Points, in no order, along strands that fork and pass close to each other.
(in the rows, 128 means zero)
Points whose rows are less than 96.2 apart are linked; no others are. Some points are linked to none.
z_810: [110 149 115 181 105 125 131  96  77 184 105 178 182 141 132 161 153 156
 111 133]
z_415: [157 132 151 123 108 173 118 149 124 127 140 147 118  85 146 178 126 120
 131  93]
z_549: [121  75 126  75 118 145 130 126 167  49 133 119  88 120 126 115 127  98
  99  99]
z_915: [171 138 143 118 132  96 160 162 133 115  91  92 131 153 114 127 124 176
 120 134]
z_102: [137 105 107  80 144 143 107 104 153 114 138 121  92 121 104  99 116  76
 141 123]
z_492: [137 119 103 168 117  86 152 137  97 141 102 149 146 140 103 104 150 142
 121 181]
z_458: [185 149 134  80 143 107 144  77 123 113 118  90 147 135 107 131 126  94
 106 121]
z_669: [109 142  98 157 132 129 108 146 140 201 131 166 131 147 144 167 124 183
 139 117]
z_113: [127 128  93 154 120 138 114 111 134 144 149 156 135 114 111 153 146 116
 115 142]
z_708: [ 92 151 130  98 139 171 120 125 202 102 158 158  72 128 160 127  96 127
 170 102]
z_922: [ 56 111  96 137 137 117  99 146 178  90 153 179 120 146  90 121 137 142
  95 113]
z_740: [110 134 152 100 125 174  83 125 205 111 128 146  94 119 156 136  95 149
 147  80]
z_93: [124 139  92 159 131 114 107 101 109 141 124 177 148 124  78 134 148 102
 120 139]
z_842: [  4 121  44 183 150 128 101 113 119 126 146 198 119 153 159 103 115 139
  96 125]
z_249: [119 167 103 158 145  78 142 139  89 131  83 149 157 169  90 146 143 164
 110 119]
z_597: [ 18 134  53 139 175  82  66 139 164 115 166 138 124 167 100 120 105 150
 103 101]
z_373: [173 114 133  85 135 145  94 115 156 120 138  74 114 117 164  96 109 159
 122 138]
z_488: [ 18 130  49 190 136 119  77  96  93 123 110 198 123 155 125 114 121 128
 101 129]
z_42: [153  91 108 124 127 106 158 153 146 142 154 119  87 138 150 122 130 144
 107 149]
z_459: [ 69 170 123 121 144 148  82 113 167 126 138 135 123 161 103 197 122 165
 133  82]
z_703: [133 169 126 164 124  95 159 131  71 176  94 170 163 151 123 145 149 164
 116 125]
z_484: [ 69 152 120 139 131 138  81 124 144 134 138 155 152 156 103 180 137 173
 103  94]
z_324: [124  76 168 131 114 146 131 153 148 131 151 159  87 108 132  98 125 120
 114 116]
z_875: [ 27 143  67 197 122 100  71 101  78 120  82 176 140 173 125 150 119 168
  85 121]
z_368: [137 114 139 182 101  99 156 127 124 153  93 153 168 142  89 124 147 135
 120 158]
z_814: [152 113 157 165 120 127 161 140  81 178 147 117 171  97 124 101 144  81
 146 160]
z_414: [157 111 127 124 122 170 128 107 166 101 103  83 113 112 120 153 109  84
 163 108]
z_404: [181  81 129 109 121 120 182 161 105 112 132  60 101 112 170 128 111  90
 133 134]
z_258: [ 68 135  82 169 136 116  84 134 125 118 119 154 160 155  88 160 141 159
  87 110]
z_625: [114  61 147 128 122 145 140 117 177 134 160 137 103 131 127  96 134 118
  99 125]
z_743: [ 64 129  92 174 123 132  92 156 147 170 129 195 144 148 148 154 130 202
 115 118]
z_327: [ 95  70 133  90 129 158 133 125 201  77 164 138  87 126 142  95 114 113
 102 105]
z_763: [174 129 163 107 110 104 109 112 123 109 122 137 139 105  98  98 146 118
 110 162]
z_272: [104 162 124 125 140 118 106 131 119 130 128 166 109 152  90 119 149 171
 138 139]
z_617: [123 165 121 111 140 132  81 137 170 118 105 117 113 141 100 181 110 159
 142  95]
z_288: [ 86 134  82  94 156 154 132 132 164 110 197 152  86 117 153  98 130 121
 137 144]
z_299: [190 161 177 119 110 118 160 142  92 144 106 122 118 110 145 150 122 120
 163 132]
z_832: [161 134 183 146  92 141 145 141 112 157 111 126 191 100 125 155 141 126
 127 129]
z_691: [156 126 123 119 133 151 110 131 171 120  99 102 115 128 116 167 105 123
 147 101]
z_861: [188 146 169  97 121 134 149 135 108  89  85  33 167 103 162  97 118 127
 151 126]
z_920: [116 116 144 149 109 153 132 169 126 149 144 175 103 106 122 124 141 144
 148 139]
z_509: [147  87 240 138  79 140 140 140  91 106 123  87 117  99 174 129 125  87
 159 156]
z_257: [198 135 145  76 132  93 156  99  96 109 117 102 141 111 126 118 122  56
 111 118]
z_434: [165 153 156 124 130 102 133 110  97 130 127 133 197 106  93  85 155 112
 106 159]
z_887: [114 142 139 130 160 121 163 114 101 136 116 107 169 165  78  88 158 137
 116 134]
z_503: [ 27 142  67 144 143 150 137 110 157  97 176 176 105 151 131 142 143 133
 127 125]
z_331: [171 100 190 123  89 133 109 104 128 113 132 137 125  92 123 116 138  99
 119 155]
z_440: [ 30 129  51 171 136 139 132 118 130 122 169 190 118 149 166 138 134 146
  98 123]
z_336: [134 157 104 122 145  84 151 141 118 104  96 105 143 180  87 153 143 167
 106 133]
z_633: [121 137 100 118 142 144 132  99 133 134 160 118 129 143 115 148 148 130
 110 133]
z_870: [105 143  50 170 141  87 103  84  86 148 113 170 149 144 102 119 137 112
 100 152]
z_55: [152 136 148  89 125 173 126 133 122 102 122 100  71 106 161 133 113 124
 167  95]
z_573: [157  79 124  94 153 148 144 159 100 121 141  95 137 109 120  98 116  77
 105  80]
z_179: [168 110 126  99 146 110 126 182 144  99 103  88 122 142 123 112 115 173
 103 115]
z_959: [ 11 155  84 131 154 130 124 134 194  84 180 186  99 156 121 131 115 128
 146 110]
z_4: [152  93 146  98 119 158  92 109 176 118 131  77  89 111 196  85  98 156
 143 129]
z_424: [143 120  87 113 163  91 120 149 141 161 149 132  89 151 132 108 115 165
 105 130]
z_705: [ 87 142  94 103 158 184 128 162 163 102 177 145  86 113 145 121 115 120
 165 110]
z_97: [120 135 136 124 102 178 112 143 173 126 147 157 129 106 153 193 130 160
 123 112]
z_48: [150 138 170 181 104 107 175 148 105 170  87 144 195 121 106 134 142 117
 137 139]
z_346: [128 132 104 142 159 115 124 154 142 190 132 127 116 167 127 122 119 188
 127 125]
z_392: [114 174  76 162 144 127 103 118 116 193 119 146 152 149 121 180 126 160
 145 131]
z_665: [171 127 185 107 121 130 171 158  76  93  99  32 152  97 170  90 114  88
 176 139]
z_929: [ 73 165 134 108 130 152 103 125 190 113 159 201  81 134 132 132 122 148
 155 122]
z_999: [164 139 170 124 118 123 172 161  88 128 116  99 128 113 130 119 140 125
 159 154]
z_72: [146 110 117 152 125  97 149 177  89 131 126 132 145 119 104  85 148 136
 131 183]
z_447: [145 163 100  83 164 121 119  89 126 121 148  92 128 151 105 148 132 124
 106 122]
z_898: [184 141 174  85 116 126 142 104 114  90 108  56 142 117 144  89 127 129
 143 164]
z_350: [141 147 143 111 149 102 156 125 101 111 112 112 192 137  82  91 158 125
  94 131]
z_569: [165  84 202 139  78 144 149 118 109  92 104  55 120  98 179 141 115  86
 172 144]
z_808: [105 154  46 134 183  98  88 124 124 145 126 110 144 157  74 140 119 121
 141 131]
z_378: [110 126  80 102 171 115  96 147 175 125 152 141  90 134 120 141  96 112
 119  79]
z_620: [178 149 166  96 130  76 200 118  90 125 114  95 170 109 135 100 133  67
 114 131]
z_894: [124 118 124  93 130 189 126 143 145  87 158 109  88  97 149 121 125 116
 156 124]
z_952: [193 109 136  83 111 123 126 114 120  87 135 111  92  99 167 146 114  98
  97 104]
z_12: [181 116 165 106 116 133 126 113 132 130 134  67 134 120 159 105 129 149
 126 167]
z_988: [144 115 169 135 111 160 136 178 105 133 137 126 116  96 130 112 136 132
 164 154]
z_2: [124 151 157 127 139 137 127 122 112 152 119 140 138 152  90 111 149 167
 134 134]
z_129: [151 127 200 158 123 104 186 151  77 173 136  99 178 101 146  94 137  78
 149 160]
z_171: [119 122 162 119  89 181 102 125 198 134 131 151 114 112 156 163 115 160
 148 118]
z_147: [162  78 126  73  97 126 129 120 143  61 139 125  79  96 165 124 117  80
  99 110]
z_35: [134 125  62 139 151  67 141 110  93 149 115 140 144 157  93  87 143 116
 103 165]
z_864: [165 169 151  91 130 147 137 111 105 124 117 116  81 121 130 148 127 122
 169 122]
z_117: [145 126 169 148  90 157 143 106 123 171 130 146 165 119 128 174 153 132
 127 130]
z_39: [ 86 163 109 124 123 130 114 134 145 121 147 194  74 142 121 144 138 159
 148 140]
z_138: [122 141 151 153 101 149 122  94 104 194 129 168 181 129 128 153 157 161
 128 146]
z_853: [203 112 147 101 121 127 152 136  97 118 128  72 109  99 190 137 106 111
 119 112]
z_911: [169 100 168 124  94 163 134 105 134  96 101  79 115  96 142 143 116  84
 173 126]
z_369: [164 167 137 115 135  60 219 129 103 116  96 110 175 128 111 122 144  84
 105 125]
z_655: [ 57 133  82 185 112 117  84 121 117 152  94 187 149 160 117 148 136 188
 110 138]
z_341: [159 141  96 140 158 107 163 142 124 150 100 103 150 143  89 139 120 105
 142 123]
z_540: [ 58 145  57 136 193  97  63 144 150 143 147 116 127 161  80 122 111 134
 137 105]
z_316: [171  95 217 117 107  99 160 104  92 103  75  62 129 109 166  79 101  49
 168 112]
z_225: [168  75 119 116 127 115 171 145 143 129 136  82  98 128 138 121 118 101
 118 141]
z_794: [ 97 176  57 161 169 118  95 123  98 163 123 137 141 151  97 158 127 138
 153 125]
z_120: [143  98 241 153  93 135 163 140  96 146 133  94 166 109 154 119 139  95
 150 169]
z_20: [162  93 205 128  79 155 101 113 146 146 140 137 116  88 163 126 117 116
 129 131]
z_270: [128 114 116 165 133 141 154 110  84 187 156 127 165 120 125 104 153 107
 122 157]
z_435: [162  93 168 115  89 160  87 104 169 125 121 110  94  92 200 115  95 137
 141 107]

A fork is a point with three links. Follow the links from the first point to the second and name the forks in between, in order.
z_458 / z_915 -> z_492
z_959 / z_404 -> z_655 > z_669
z_853 / z_392 -> z_669
z_540 / z_484 -> z_669 > z_655
z_743 / z_503 -> z_655
z_864 / z_331 -> z_705 > z_708
z_2 / z_853 -> z_708 > z_705
z_147 / z_708 -> z_705

Follow the links from the first point to the second, and from the first to the third. Name the last point that the two ways share.
z_842 / z_270 / z_988 -> z_655
z_97 / z_373 / z_864 -> z_708
z_569 / z_440 / z_597 -> z_655
z_171 / z_404 / z_350 -> z_708
z_597 / z_120 / z_920 -> z_669
z_875 / z_540 / z_404 -> z_669

A fork is a point with three links, a tip a point with one. Leave the first point through the second and follow the links. Name the first fork or tip that comes.
z_249 / z_703 -> z_492
z_988 / z_999 -> z_705
z_20 / z_435 -> z_665
z_569 / z_911 -> z_655
z_898 / z_12 -> z_708
z_55 / z_864 -> z_669
z_832 / z_117 -> z_179
